Points, in no order, along strands that fork and pass close to each other.
In the rows, 128 means zero.
Points whose rows are less than 109 apart are linked; no others are. Some points are linked to none.
z_467: [115 184 111 146 146 136  94 124 121 108  78 148 121 114  86 102  61 120
 125 167  83 112 127 137 166 153 152 107 182 144  73 140 124 132 148 128
 117 172 107 103 102]
z_721: [149  98 153 107 165 109 190 107 163 140 150 131 136 105 105 127  59  83
 154 143 115 150 164 166  69 151 128 143 111 176 111 130 112 113 119  90
 157 107 176 167 108]
z_976: [150 120 127  78 137 121 159  99 156 218 162  97 158 124 124 180 110 141
 166 133 153  98 170 128  95 126 131 138  96 187  64 155 154 116 126 176
 119 100 127 122 143]
z_537: [115 168 148 116 103 181  83 130 147 170 124 107 142 117 136 115 127 150
 123 166 109 120 111 100 155 119 137 117 170  99  99 137 151 132 144 162
 126 159 106  94 102]
z_172: [ 99 176 159  88 145 166 107  94 186 159 141 108 125  76  86 117  65 151
 191 132  63 112 147 167 172 107 130 124 141 146  80 100 116 104 149 147
 162  97 194 101 136]
z_167: [110 145 139  93 152 145 126 116 156 175 172  85 155 126  94 179 126 155
 172  81 153 111 184 136 103 126 128 156  91 192  79 153 146 136 111 194
 132  62 187 123 150]
z_132: [175 113 107 114 152  88 162 115 120 140 111 147 129 114  95 128  28 102
 139 178 107 149 126 140  94 154 144 118 137 167  93 134 126 118 135  94
 127 144 105 148 119]
z_508: [128 121 138 137 142 122 146 126 127  71 123 156 106 139 131 101 110  75
 115 119 100 173 138 175 118 164 112 138 122 131 163 109  84 131 108  75
 158 128 158 170 107]
z_652: [164 100 104 116  85 112 148 107 107 185 145  92 170 161 139 150 161 122
 107 148 200 110 157  82  85 145 138 131 126 116 111 177 163 116 147 170
 121 132  37 136 116]
z_518: [153 123 134  80 151 121 170  96 173 218 169  98 158 106 114 168  71 139
 181 141 141 109 166 147  95 122 129 135 101 188  56 142 147 108 130 141
 132  92 155 124 134]
z_690: [114 123  76 121 113  91 136 148 126 136  86 145  93 126 131 137 131 179
 144 106 117  81 121 104 173  80 130  93 110 179  90 131 127 158 124 150
  72 121 105  84 180]
z_123: [101 182 149 134 155 143 109 124 145  63  94 163  90  94 107  87  91 113
 122 141  46 141 138 193 178 141 128 127 145 135 131  91  81 126 133  91
 153 139 177 137 113]
z_725: [129 148 159  90 150 153 148  86 192 205 166  92 155 106  99 139  53 123
 186 150 114 111 163 157 113 124 134 134 121 171  61 139 142 106 141 155
 157  94 167 126 115]
z_564: [100 174 119 152 133 142  79 140 124  96  79 145 115 120 107  94  95 137
 110 158  87 115 127 132 172 134 147 117 171 120 105 123 112 144 149 131
 123 167 118 102 111]
z_31: [ 82 166 117 160 138 147  74 144 120  82  68 143  99 122 117 115 134 150
 113 123  85 107 109 110 185 117 147 101 161 114 112 129 106 164 137 154
 110 148 131  96 123]
z_234: [157  56 130 149 116  90 150 148  89 103 160 136 134 158 178 104 186 109
  97 116 156 153 110 153 110 127 109 135 113  79 222  86 127 112 121  62
 123 130 127 161 143]
z_413: [129  89 161 109 121  99 181 124 155 135 183 143 134 104 160 131 145 115
 157  98 118 157 133 189 125 107 100 144  96 122 176  81 127 104 103  74
 143 103 199 136 148]
z_546: [ 87 168 115 136 149 157 110 113 157 125 107 118 126 115  91 131  91 124
 148 118  99 105 143 118 132 146 144 114 138 155  83 160 127 151 129 168
 140 118 147 121 114]
z_730: [ 83 171 180 124 137 213  81 126 161 125 149  99 139 125 147 151 178 136
  99  98 129 143 104  95 115 126 124 167 124  62 169 140 116 136 113 156
 178 104 182 129 105]
z_848: [151  73 101 144 106  85 139 141  85 131 121 139 137 149 148 119 164 126
 100 126 158 112 107 108 134 105 119 102 131 112 146 113 139 124 142 114
  87 139  65 116 141]
z_698: [162 132 121 120 130 137 138 100 122 163 137 112 165 131  84 124  60  85
 132 171 155 133 143 124  64 196 145 135 162 128  94 173 160 110 142 148
 156 157  75 158  85]
z_228: [ 86 155 162 123 156 186 121 117 171 115 172 104 139 132 107 143 161 117
 139  81 153 150 149 134 100 146 123 163 100 123 135 145 120 143 107 165
 176  82 211 152 115]
z_682: [155  68 121 158  96  84 127 145  86 117 126 148 131 139 172 108 181 147
 104 120 141 106  97 119 165  91 113 103 122 111 158  94 140 117 137  96
  77 135  86 108 163]
z_152: [ 82 190 170 140 131 188  65 132 151  84  99 130 115 115 134 110 140 129
  93 128  79 140 108 131 172 136 139 135 157  73 146 116  98 150 139 124
 157 141 179 122  99]
z_827: [143 148 146 119 110 174  93 126 125 160 140 104 167 134 121 118 117 116
  92 180 152 141 119  84  92 161 138 142 179  75 122 173 159 121 143 155
 151 165  70 135  66]
z_694: [134 121  90 146  99 110 117 139 109 154 105 123 127 160 142 146 180 154
 117 122 164  86 120  73 140  99 121 107 139 137 102 167 150 143 143 169
  86 127  50  97 142]
z_474: [118 148 162 115 155 172 145  96 173 156 177 102 161 125 113 117  81  92
 150 147 124 142 166 146  80 164 137 149 133 138 103 158 136 114 130 155
 181 115 161 159  78]
z_818: [129  81 143 118 129  84 180 146 133 106 153 159 106 128 164 125 163 132
 147  83 112 150 125 188 132  90  98 137  95 136 197  75 114 118  97  67
 108 112 196 140 176]
z_783: [120  86 115 166 112  90 136 153  96  95 111 162 103 144 167 122 183 143
 112 101 137 105 108 120 155  90 108 115 111 113 170 102 127 145 116 100
  86 124 119 123 162]
z_245: [ 93 120 161 112 150 150 143 126 149 104 180 125 134 124 125 143 182 112
 140  67 146 149 148 148  97 129 113 176  85 131 159 127 123 142 102 135
 160  83 215 162 134]
z_857: [143 135 141 139 133 146 127 119 134 121 142 131 146 107 121  95  92  81
 125 162 103 157 125 147 121 172 132 128 154 102 138 118 122 115 130 103
 162 152 135 143  92]
z_656: [118 152  90 121  93 137 104 121 134 190 111 100 135 136 131 169 163 162
 123 149 142  69 123  52 152  95 142 101 144 141  57 169 168 135 151 206
  86 145  32  79 141]
z_843: [117 126 146 137 106 147 105 123 134 143 137 112 146 139 156 126 173 130
 106 116 149 121 115  96 119 127 129 136 135  96 139 135 139 140 137 152
 125 133 120 123 116]
z_142: [ 83 197 130 103 132 196  74 119 172 164 122  80 136 117 106 151 127 174
 166 110 106  96 121  87 160 114 141 115 137 137  74 133 143 131 132 207
 130 106 135  83 153]
z_64: [142  94 107 169 122 120 142 154  83  57 127 143 108 168 145 113 184  96
 110 101 167 162 122 128  99 150 109 140 115  80 207 117 104 138 118  85
 136 126 118 169 125]
z_604: [120 115  87 176 103 111 103 158  73  82  68 155  99 160 128 123 162 143
 102 111 145  96 111  83 146 104 133  99 135 131 138 143 120 161 132 133
  87 143  69 117 139]
z_707: [142  72 125 102 151  76 204 140 123  97 136 170  93 127 129 134 123 121
 150 101 123 164 134 161  85 135 113 149  82 175 171 113 104 121  93  66
 112 101 166 174 139]
z_47: [163 121 116 112  92 135 123 104 114 194 140  79 176 147 130 146 134 117
 112 170 188 107 145  70  82 155 146 125 147 110  93 193 174 112 151 190
 119 147  23 127 106]
z_226: [138 157  86 137 150 104 120 121 115 121  85 152 123 119  83 120  47 108
 133 162 109 109 128 127 141 155 146  99 163 166  72 147 125 130 138 131
 111 163  84 108 111]
z_550: [110 121 178 121 140 151 150 118 154 114 179 111 149 120 147 116 147  76
 130 108 127 171 140 173  99 140 105 156 121 103 175 111 112 116 110 100
 173 110 197 172  99]
z_825: [131  97  88 150 117  90 158 146  96  94  98 155  97 140 141 119 144 149
 128 116 126 119 115 138 144 111 125 100 117 152 157 120 115 133 116  98
  84 127 113 117 150]
z_869: [160 141 116  98 112 131 138  98 145 214 143 101 171 119 122 148  91 132
 144 182 154 102 130 117 110 143 135 124 141 150  59 164 172 101 145 176
 130 153  60 109 112]
z_715: [163  72  81 155 124  83 153 159  67  78 119 154 107 168 144 111 177 126
  96 103 162 139 121 118  98 132 122 119 115 102 199 115 119 131 115  88
 104 129  92 163 142]
z_796: [168 130 139 107 106 120 119 111 127 191 135 125 176 101 130 122  75 137
 139 213 126 133 104 135 144 134 120 121 172 117  85 133 170  81 148 121
 127 181  81 109  97]
z_138: [116 147 159  83 150 158 129 100 179 189 179  86 160 114 104 163 119 153
 194 100 132 106 166 138 114 113 119 138  95 175  74 137 148 115 129 176
 153  65 185 113 148]
z_450: [110  87 135 145 102 105 135 154 116  96 140 140 118 149 165 135 212 155
 119  81 146 117 112 123 152  76  96 135 106 105 191  93 131 137 119 115
  98 110 155 124 172]
z_548: [166  88 127 113  87 116 149 106 115 181 177  85 183 166 153 156 211 138
 109 128 227 114 157  79  83 132 141 154 108 109 144 160 163 104 151 168
 123 104  47 145 119]
z_737: [ 94 115 131 184 114 137 109 156  99  58  98 151  83 169 140 127 207 147
  95  74 158 112 104  88 144  94 118 132 115  80 187 132 104 173 126 131
 122 124 125 126 134]
z_697: [138 117 111 127  76 116 112 132 123 180 124  96 140 137 154 154 204 156
 116 138 151  76 120  63 159  87 130 110 122 125  90 153 156 120 156 187
  78 126  39  82 139]
z_739: [171  69  60 129 124  48 182 144  83 137  81 162  86 150 120 141 126 156
 132 128 141 106 122 118 119 117 130  96 120 181 120 135 127 131 129 115
  64 123  55 122 172]
z_811: [105 120 145 119 146 131 155 128 149 103 147 138 119 130 122 131 144 113
 148  80 134 141 148 154 116 124 116 158  88 146 160 119 110 140 102 121
 156  97 200 151 131]
z_681: [ 86 171 149 165 130 156  72 156 117  57  91 146  87 124 141 101 154 134
  90 123  82 127 107 135 185 124 130 136 148  90 154 107  92 156 127 110
 137 148 158 117 110]
z_316: [ 97 185 162 101 139 172  85 111 174 142 120 121 116  68 106 110  82 144
 168 138  58 117 129 175 198 103 125 112 149 127 100  84 104 108 147 132
 156 119 190  97 149]
z_402: [ 58 173 154 146 155 184  98 117 155  52 117 123 103 125  98 134 153 120
 124  80 112 140 140 121 139 157 125 142 116 118 145 145  84 152 123 165
 184 100 190 163 112]
z_299: [ 77 153 170 131 134 161 108 132 150  82 141 122 119 117 136 133 178 127
 112  83 110 146 113 129 148 117 111 147 108  99 164 103 105 153 108 140
 151  98 204 125 136]
z_236: [ 90 181 171 148 142 186  77 128 138  86 114 128 122 115 123 102 134  96
  86 147  88 160 122 135 131 164 134 148 171  78 155 128  90 138 131 118
 176 143 155 156  72]
z_129: [147 118 136 147 132 121 145 133 131 102 129 138 126 122 137  96 104  96
 127 136  92 163 131 165 133 155 131 134 142 124 155 102 115 122 120  78
 139 142 157 134 119]
z_947: [117 122 149 115 138 161 137 104 157 146 173  99 163 144 119 135 140  90
 136 103 180 148 171 132  60 169 136 168 111 112 142 160 127 130 120 157
 170 111 162 170  96]
z_618: [ 91 128  97  90 136  96 134 141 137 125  92 139  72  99 106 159 116 197
 186  81  99  70 143 124 166  66 125 118  99 206 103 116 118 147 109 144
  88  91 161  92 206]
z_393: [122 155 103 114 119 153 118 103 134 180 124  88 151 137 109 159 123 131
 143 138 161  85 156  75 108 143 145 130 133 149  61 188 154 143 137 211
 120 128  74 117 112]
z_376: [178 111 135 118  88 100 130 124 125 186 146 119 166 117 160 120 115 138
 134 195 131 126  92 134 152 112 120 105 149 114 107 121 162  88 147 128
 106 166  67  89 127]
z_444: [125  98 130  71 136  78 172 133 153 171 153 134 109  99 126 174 127 180
 189  83 131 111 152 159 122  77 122 144  66 205 104 100 136 127 103 115
  99  79 197 109 196]
z_962: [133 121  82 138 129 108 137 117 117 137  98 127 129 145 112 126 104 123
 124 119 150 111 142  97 107 143 150 118 134 157  93 164 140 150 129 151
 108 137  77 133 138]
z_456: [102 183 114  90 110 166  85 122 168 188 123  79 136 114 113 162 133 182
 175 125 105  81 123  88 175  97 136 113 134 159  49 134 156 127 136 213
 113 109 106  76 166]
z_347: [177  72  87 156 112  86 135 149  74 105 122 139 138 165 139 125 175 131
  86 121 169 125 123  99 112 127 128 106 134 106 177 130 138 124 145 109
 103 132  54 155 138]
z_189: [152 134 168 133  90 130  97 146 115 152 142 135 150 115 172  93 134 148
  98 182  98 132  92 153 172  96 122 135 152  80 156  88 145  97 140  78
 118 169 126  98 119]
z_631: [131 121 154 104 162 135 164  90 179 155 162 121 149 104 108 126  59  93
 167 143 116 138 167 160  78 157 137 146 117 159  95 136 125 110 128 121
 173 107 189 160  92]
z_114: [ 65 179 156 129 163 196 104 113 153  80 141 111 116 130  94 157 154 117
 134  69 136 144 151 114 116 149 128 153 102 124 137 159 114 150 111 172
 185  84 205 147 118]
z_536: [170 117  75 162 133  66 126 157  55 110  76 162 102 142 116 111 100 140
  98 173 125 131  93 129 152 123 140  77 151 143 116 111 144 118 140  82
  81 176  53 109 153]
z_761: [ 66 168 129 175 127 152  74 147 111  50  64 155  64 127 123 102 162 156
 102 101  79 108 113 120 196 119 139 116 140 116 146 115  93 171 133 135
 119 130 155 108 136]
z_752: [107 167 117 106  98 153  90 123 155 192 119  83 133 130 124 157 146 172
 148 143 120  82 132  61 152 105 136 116 140 152  56 156 157 136 140 212
 102 137  75  82 144]
z_953: [164 122 167 140  92 115  93 160  94 152 148 128 149 133 186  94 158 143
  64 180 122 128  83 125 163 104 119 131 154  66 170  91 147 105 147  85
 112 164  96 108 120]
z_539: [ 90 175 163 127 157 163 117 123 168  74 119 132 106 105 113 101 106 108
 129 111  73 148 149 177 161 146 120 128 130 129 142 103  83 138 118 114
 171 119 202 151 110]
z_700: [144  94 146 103 149  96 182 109 164 155 153 141 133  89 128 145  62 122
 162 133 112 136 142 168 107 119 124 138  96 174 108 110 121 103 117  86
 141 108 178 134 136]
z_880: [140 105 135 164 123 142 112 145  98  72 130 138 111 153 149 102 174  90
  85 119 150 165 120 113 108 158 130 146 139  68 196 126 109 146 131  91
 150 139 117 160 104]
z_416: [136 135 116  93 142 121 150 115 155 219 148  75 154 147 116 192 131 149
 155 117 175  89 197 106  97 134 132 144  98 189  61 180 157 143 127 201
 110  89 122 124 145]
z_964: [169 111  75 175 130  74 111 170  46  83  84 171 103 160 124  98 135 137
  85 158 135 116 106 109 135 120 139  76 139 121 147 124 138 132 140 101
  87 169  43 120 142]
z_17: [171  92 102 137  94  68 137 138 102 168 113 139 141 124 156 135 140 159
 120 175 137 104  90 131 169  86 122  90 127 138 107 104 152  93 147 106
  67 150  56  83 165]
z_442: [114  91 138 107 150  88 193 127 131  82 141 171  91 119 138 128 136 119
 157  90 107 163 127 178 115 121 100 151  91 149 181  91 101 127  89  63
 126 105 209 157 149]
z_310: [102 105 156 151 106 141 122 148 124  95 148 135 126 146 175 139 244 140
  98  63 159 133 102 107 151  80  96 147 100  78 198  99 123 141 123 109
 117 107 165 131 150]
z_63: [189 126 153 107 114 132 129 106 127 183 161 117 191 106 130 109  61 109
 131 205 135 161 113 152 116 154 123 125 172  95 118 130 163  76 145 122
 152 182  88 125  74]
z_765: [184 109 125 134 131  92 134 140  97 130 137 139 154 116 132 101  84 108
 110 187 110 162  99 160 130 147 137 115 145 105 140  92 139  95 140  68
 133 182 105 130 121]
z_370: [155  73 129 135 127  84 165 141 108  99 162 147 123 144 172 109 162  87
 123 122 128 175 119 179 112 130 107 144 117  92 219  79 118 108 105  46
 130 127 159 159 136]
z_616: [ 99 153 111 141 148 139 123 124 135  91  93 149  98 131 101 113 106 114
 139 111  96 124 146 129 133 144 135 116 136 152 110 142  99 153 125 142
 136 132 139 142 112]
z_273: [137 151 134 100 121 152 129 101 167 192 155 101 172 106 126 143  91 141
 159 168 131 101 136 114 125 134 123 123 148 148  61 154 163 108 138 177
 146 141  94 110 112]
z_529: [118 113 168 113 137 155 148 108 157 135 196 102 168 136 143 127 145  71
 133 109 165 174 161 159  71 161 114 171 118  98 164 135 125 121 112 118
 177 113 176 179  89]
z_287: [ 78 123 154 143 120 133 126 147 125  65 137 147  96 131 148 129 191 131
 116  73 118 138 124 145 149 109 105 147 103 110 190 100  97 157 108 116
 138 113 191 134 144]
z_55: [ 95 126 128 121 155 135 149 119 147 117 137 135 109 124 105 136 132 128
 152  90 123 130 156 133 112 127 130 149  97 165 120 135 123 146 106 139
 139 102 183 146 136]
z_863: [125 160 156 138 132 169  98 126 131 100 128 125 147 126 120  96 107  73
 103 157 117 167 129 138 107 181 141 143 166  78 151 142 111 138 132 109
 178 151 137 163  67]
z_231: [125 109 159 128 108 125 133 136 142 129 156 133 146 125 161 116 156 116
 118 114 124 154 120 154 131 118 111 146 126  96 167  94 125 128 118 101
 133 126 168 125 137]
z_649: [110 167 153 101 155 160 121  89 191 166 153 106 132  94  97 129  64 136
 188 130  92 114 167 154 137 119 140 134 128 167  69 121 129 114 137 149
 164  92 196 122 123]
z_768: [102 103 159 144 115 136 134 149 126  77 159 139 113 152 160 120 210 117
 105  76 151 151 117 133 133 112 108 161 107  88 212 101 112 142 110  99
 138 112 182 151 134]
z_126: [ 79 158 183 139 137 192  97 133 146  89 135 111 115 125 137 137 189 123
 106  80 134 155 114 109 134 130 120 162 117  69 175 127 100 152 119 147
 180 103 193 134 122]
z_503: [134 127 177 113  90 142 106 144 146 161 151 121 158 108 186 111 145 150
 109 150 103 128 100 149 163  91 114 134 141  80 152  88 141  98 134 107
 117 149 151  96 127]
z_107: [ 98 143 108 175 124 167  98 140 113  64  79 137  93 162 100 132 158 104
  95  99 170 127 143  70 104 164 146 129 131  96 140 185 102 187 130 160
 143 137  96 150  96]
z_873: [134 122 155 107  91 131 124 129 150 176 154 111 153 100 169 124 149 152
 135 135 120 113 112 134 169  89 114 123 131 118 128  97 148 107 134 142
 114 139 138  91 145]
z_911: [172 129 115 118 153 111 149 103 125 153 123 132 158 118  86 116  22  91
 143 188 124 150 136 142  93 177 144 118 156 147  83 154 149 109 141 118
 150 154  79 141  96]
z_253: [115 122 151  97 132 112 151 107 174 168 165 123 133  82 135 138 101 144
 182 109 114 122 140 167 150  84 117 139  98 161 105  91 125 107 117 127
 126  93 196 113 161]
z_763: [ 85 165 128 116 158 156 126 119 154 119 142 114 116 124  82 151 122 135
 163  85 128 116 159 118 119 134 139 143 105 178  95 147 123 152 101 179
 144  81 194 133 132]
z_773: [170 114  68 135 132 108 149 126  94 114 110 119 128 155  87 132  93  77
 105 124 173 133 154 106  52 191 154 123 132 122 134 179 140 137 139 126
 142 146  57 180  99]
z_567: [132 119 158 153 110 149  94 142 108 118 143 128 136 145 170  99 171 116
  78 137 136 148 104 115 122 128 129 153 150  66 185 120 126 138 131  96
 138 144 122 137 104]
z_308: [169  91  98 114 168  90 184 138  87  66  92 169  77 137 104 120  65  92
 126 147 100 173 123 152  72 181 126 126 109 157 160 116  94 122 109  55
 121 126 126 173 123]
z_422: [187  98 124 155 119  84 123 159  86 119 129 150 143 122 156  94 118 130
  84 184 117 153  84 173 147 129 126 100 143  94 165  68 138  87 141  45
 111 171 102 122 147]
z_52: [120 161 139 110 112 177 102 109 160 179 135 107 165 108 135 126  97 147
 147 161 114 112 125 115 140 119 129 124 154 116  71 141 152 120 134 171
 136 146 109 106 103]
z_579: [ 97 132 124 169 117 175 109 138 111  68 100 123  96 168 131 137 190 105
  82  72 192 137 132  70  91 150 129 140 131  79 167 164 108 170 124 144
 151 131 108 151 108]
z_598: [176 124 104 162 122  70 108 156  64 113 108 153 123 126 143 101  95 153
  83 198 112 141  83 171 169 104 139  90 140 109 142  62 138  79 152  42
  96 186  93  93 156]
z_868: [111 125  80 184 122 131 112 157  68  46  61 168  77 174 124 114 163 122
 100  96 147 118 122  88 131 141 137 108 126 116 148 160 108 179 131 128
 115 143  85 139 127]
z_705: [123 143 157  82 132 141 136 111 182 203 193  94 154  86 118 157  99 154
 194 112 117 116 153 153 134  98 114 137  89 179  83 109 139 109 125 157
 130  79 183 101 166]
z_894: [ 66 190 165 140 161 194  94 103 167  71 114 116 105 103  96 112 122 113
 123 108  75 147 142 145 152 140 135 133 145 117 129 126  85 143 120 143
 183 103 198 152  98]
z_386: [107 142 110 159 141 131 123 132 120  52  89 152  89 143 106 108 121  96
 128 106 113 142 137 130 125 157 135 121 132 135 142 142  93 160 119 116
 140 132 130 152 109]
z_925: [ 99 140 121 157 148 139 131 139 102  26  68 168  61 151 127 111 153 110
 117 103 107 151 130 144 144 151 113 130 116 128 177 125  77 167 102  95
 140 135 157 158 113]
z_443: [149  97  76 189 114 101 107 171  46  73  74 167  95 168 132 112 171 149
  83 124 151  97 106  88 138 115 128  95 136 113 151 139 128 143 143 116
  85 145  38 124 142]
z_477: [125 141  77 176 132 144 108 147  77  42  75 151  85 170  96 114 130  92
 101 115 154 134 139  88 110 173 139 123 135 110 147 170 112 169 133 137
 129 150  82 152  97]
z_104: [161 117  97 160 118  76 116 154  73 120  90 163 107 119 129 107  86 144
 103 176 112 127  98 153 168 116 139  83 147 139 124  91 129 103 139  78
  87 180  92  91 153]
z_262: [156  82  90 122 151  76 191 139  99  85 112 167  85 137 118 124 100 115
 138 119 119 159 134 155  86 142 123 134 103 155 161 121 101 129 100  67
 100 116 137 165 146]
z_642: [137 145  97 110 125 145 133 105 141 208 143  69 166 157 116 181 139 139
 147 134 187  85 186  88  95 153 139 135 113 164  56 192 166 133 138 222
 110 112  86 119 123]
z_140: [121 178 162 113 110 187  71 119 135 162 127 106 161 121 136 120 118 145
  99 179 116 131 101  92 129 139 147 130 177  75 111 162 158 120 143 160
 144 170  94 119  71]
z_493: [167 123  73 121 146  68 148 114 104 163  84 146 125 119  89 149  29 135
 137 185 125 106 106 115 133 137 146  85 147 184  53 152 144 116 149 122
  95 168  45 106 139]
z_423: [156  77 115 121 144  86 182 138 105  74 155 149 111 158 153 117 142  80
 127 108 143 182 127 162  90 159 110 147 106 116 209 100 106 113 103  55
 137 114 145 184 126]
z_201: [109 113  78 107 133  72 157 151 126 138  89 148  69 113 125 152 133 196
 164  89 121  80 125 116 162  59 130 108  96 200  93 116 124 150 110 142
  60 100 134  94 204]
z_733: [155 110 166 149  97 125  98 153  95 122 151 140 147 145 180  95 190 123
  67 152 135 145  78 123 139 106 116 139 139  49 201  99 132 117 138  79
 128 146 114 133 117]
z_432: [183 110  63 126 140  62 156 137  90 158  80 154 123 136 100 151  70 141
 125 163 138 116 104 103 121 130 157  86 141 180  79 153 145 125 140 124
  82 155  31 115 156]
z_658: [161 131 110  94  85 141 127  99 138 217 146  82 173 145 139 162 135 143
 131 188 159 104 143  79 106 138 134 121 145 139  57 172 192 104 151 208
 117 148  36 111 105]
z_91: [145 117 142 126 116 149 143 108 138 156 165 104 180 128 138 119 123  95
 121 146 154 149 134 124  90 152 130 150 143 106 132 136 145 119 129 134
 146 144 113 143 100]
z_100: [187  89 106 129 107  67 147 122 105 181 132 128 157 123 153 122 116 136
 130 177 143 121  95 127 141 107 124  98 144 134 110 112 153  93 148 121
  94 163  59  95 147]
z_791: [106 145 158 116 145 183 130  97 164 168 172  84 161 129 107 145 112 102
 145 137 155 135 165 120  76 174 136 155 132 115 107 170 144 128 130 171
 175 108 161 166  83]
z_164: [107 195 170 105 116 189  51 144 144 147 116 126 141 110 154 114 132 169
  86 166  79 127  86 121 177 107 138 135 178  61 136 116 132 121 141 129
 134 158 131  81  88]
z_458: [150 113 129 114 139  99 163 105 157 157 135 143 136  95 126 127  63 132
 161 145 102 127 131 161 137 110 136 121 123 166  97 112 119 104 130 108
 119 131 156 112 142]
z_60: [197 103 122 125 127 107 156 123 110 164 150 123 177 112 134 105  63  94
 127 191 131 170 108 168 113 155 128 127 155 101 135 114 144  89 142  89
 149 177  97 143 111]
z_938: [ 88 134 143 154 141 123 146 153 115  34  97 166  64 146 138 116 169 118
 131  77 103 141 119 153 159 112  97 143  94 121 194 105  81 162  97  95
 129 114 184 144 142]
z_570: [166 148  82 138 152  87 137 116 104 136  80 146 133 118  74 126  14 116
 134 190 121 120 126 116 122 165 160  91 166 165  64 153 140 124 154 115
 115 173  54 120 122]
z_378: [ 74 192 174 115 134 227  73 126 165 143 143  84 148 121 131 156 157 150
 116 100 115 136 102  80 128 128 138 144 137  78 136 151 122 132 128 190
 173 108 168 114 111]
z_934: [128 108  88 146 106  95 125 142 112 137 102 136 117 144 137 131 169 158
 131 112 139  84 124  95 160  90 124  97 130 151 113 137 136 147 125 152
  78 121  72  89 161]
z_759: [ 77 185 148 114 135 204  76 126 164 157 123  75 143 118 113 153 149 159
 132  99 118 109 121  79 143 122 144 132 139 108  94 146 131 133 130 208
 148 102 150 101 129]
z_438: [159 103 122 140  91  84 117 153  98 142 122 145 133 126 169 113 154 155
 100 158 133  95  87 130 181  78 122  92 125 113 134  88 149  98 151  97
  73 151  81  85 164]
z_840: [145 116 101 126 152  96 155 117 138 123 102 155 119 113 113 127  56 115
 152 142 106 141 133 147 118 136 141 117 138 176 105 128 110 128 121 104
 118 132 127 133 131]
z_73: [ 89 121 178 120 135 155 136 131 161 110 197 118 149 119 147 135 179  95
 133  83 138 168 135 164 115 131 101 167 104  99 171 102 119 126 102 118
 170 101 221 157 121]
z_944: [ 89 162 133 100 160 161 108 112 152 143 158 101 135 127  81 169 148 158
 177  66 142 115 164 120 118 123 124 157  88 189  95 151 134 146 105 199
 147  52 200 125 166]
z_795: [193  61  58 118 139  40 183 127  83 157  85 147 103 138 112 150  85 148
 123 154 142 124 103 121  95 122 140  86 125 182  98 130 134 117 128 101
  68 133  44 129 171]
z_676: [107 112 120  83 129  95 145 125 145 151 143 130  93 105 110 156 126 192
 184  72 128  95 143 138 150  77 118 132  74 206  97 110 133 137 106 143
  91  69 179 103 203]
z_605: [131  94 167  86 129  94 169 122 175 165 188 129 150  88 157 139 126 139
 172  93 121 142 132 178 137  85 108 149  78 151 143  83 130 103 110  99
 129  96 211 124 169]
z_274: [ 97 111 128 162 120 149 127 141 116  94 122 127 108 161 143 143 201 131
  90  70 187 124 124  92 113 113 115 148 115  93 169 144 110 173 129 145
 129 109 127 141 127]
z_260: [150 145 126 126 120 146 110 117 112 138 127 105 170 140 101 112  95  85
 103 176 154 142 135  97  78 195 144 125 169  87 118 174 157 128 145 140
 153 170  62 151  62]
z_971: [156  98 118 126 154 111 168 132 114  73 135 135 114 144 140 107 117  67
 123 123 121 182 140 169  92 178 115 144 114 128 179 114 102 123 102  63
 157 124 149 189 118]
z_560: [100 172 152 123 130 148 106 118 152 109 114 148 118  82 119 108  91 130
 144 139  53 128 134 187 184 115 131 125 144 127 118  79 100 115 144 108
 154 132 187 103 125]
z_206: [144  78  74 143 124  61 170 152  83 117  81 169  81 156 144 134 140 164
 137 102 135 103 115 117 137  92 131 104 110 173 137 126 124 138 117 118
  58 121  83 111 171]

A fork is a point with three links. Follow the links from the first point to the second and name the forks in between, in order.
z_287, z_733 -> z_783 z_682
z_707, z_791 -> z_245
z_63, z_759 -> z_682 z_783 z_287
z_873, z_60 -> z_682
z_739, z_752 -> z_783 z_287
z_129, z_287 -> z_783

Follow the links from the first point to the second, and from the first to the third. Name the last point that the two ways share.
z_725, z_721, z_253 -> z_245
z_616, z_444, z_739 -> z_287
z_503, z_31, z_925 -> z_783
z_189, z_536, z_564 -> z_682
z_299, z_422, z_432 -> z_783
z_818, z_518, z_700 -> z_245
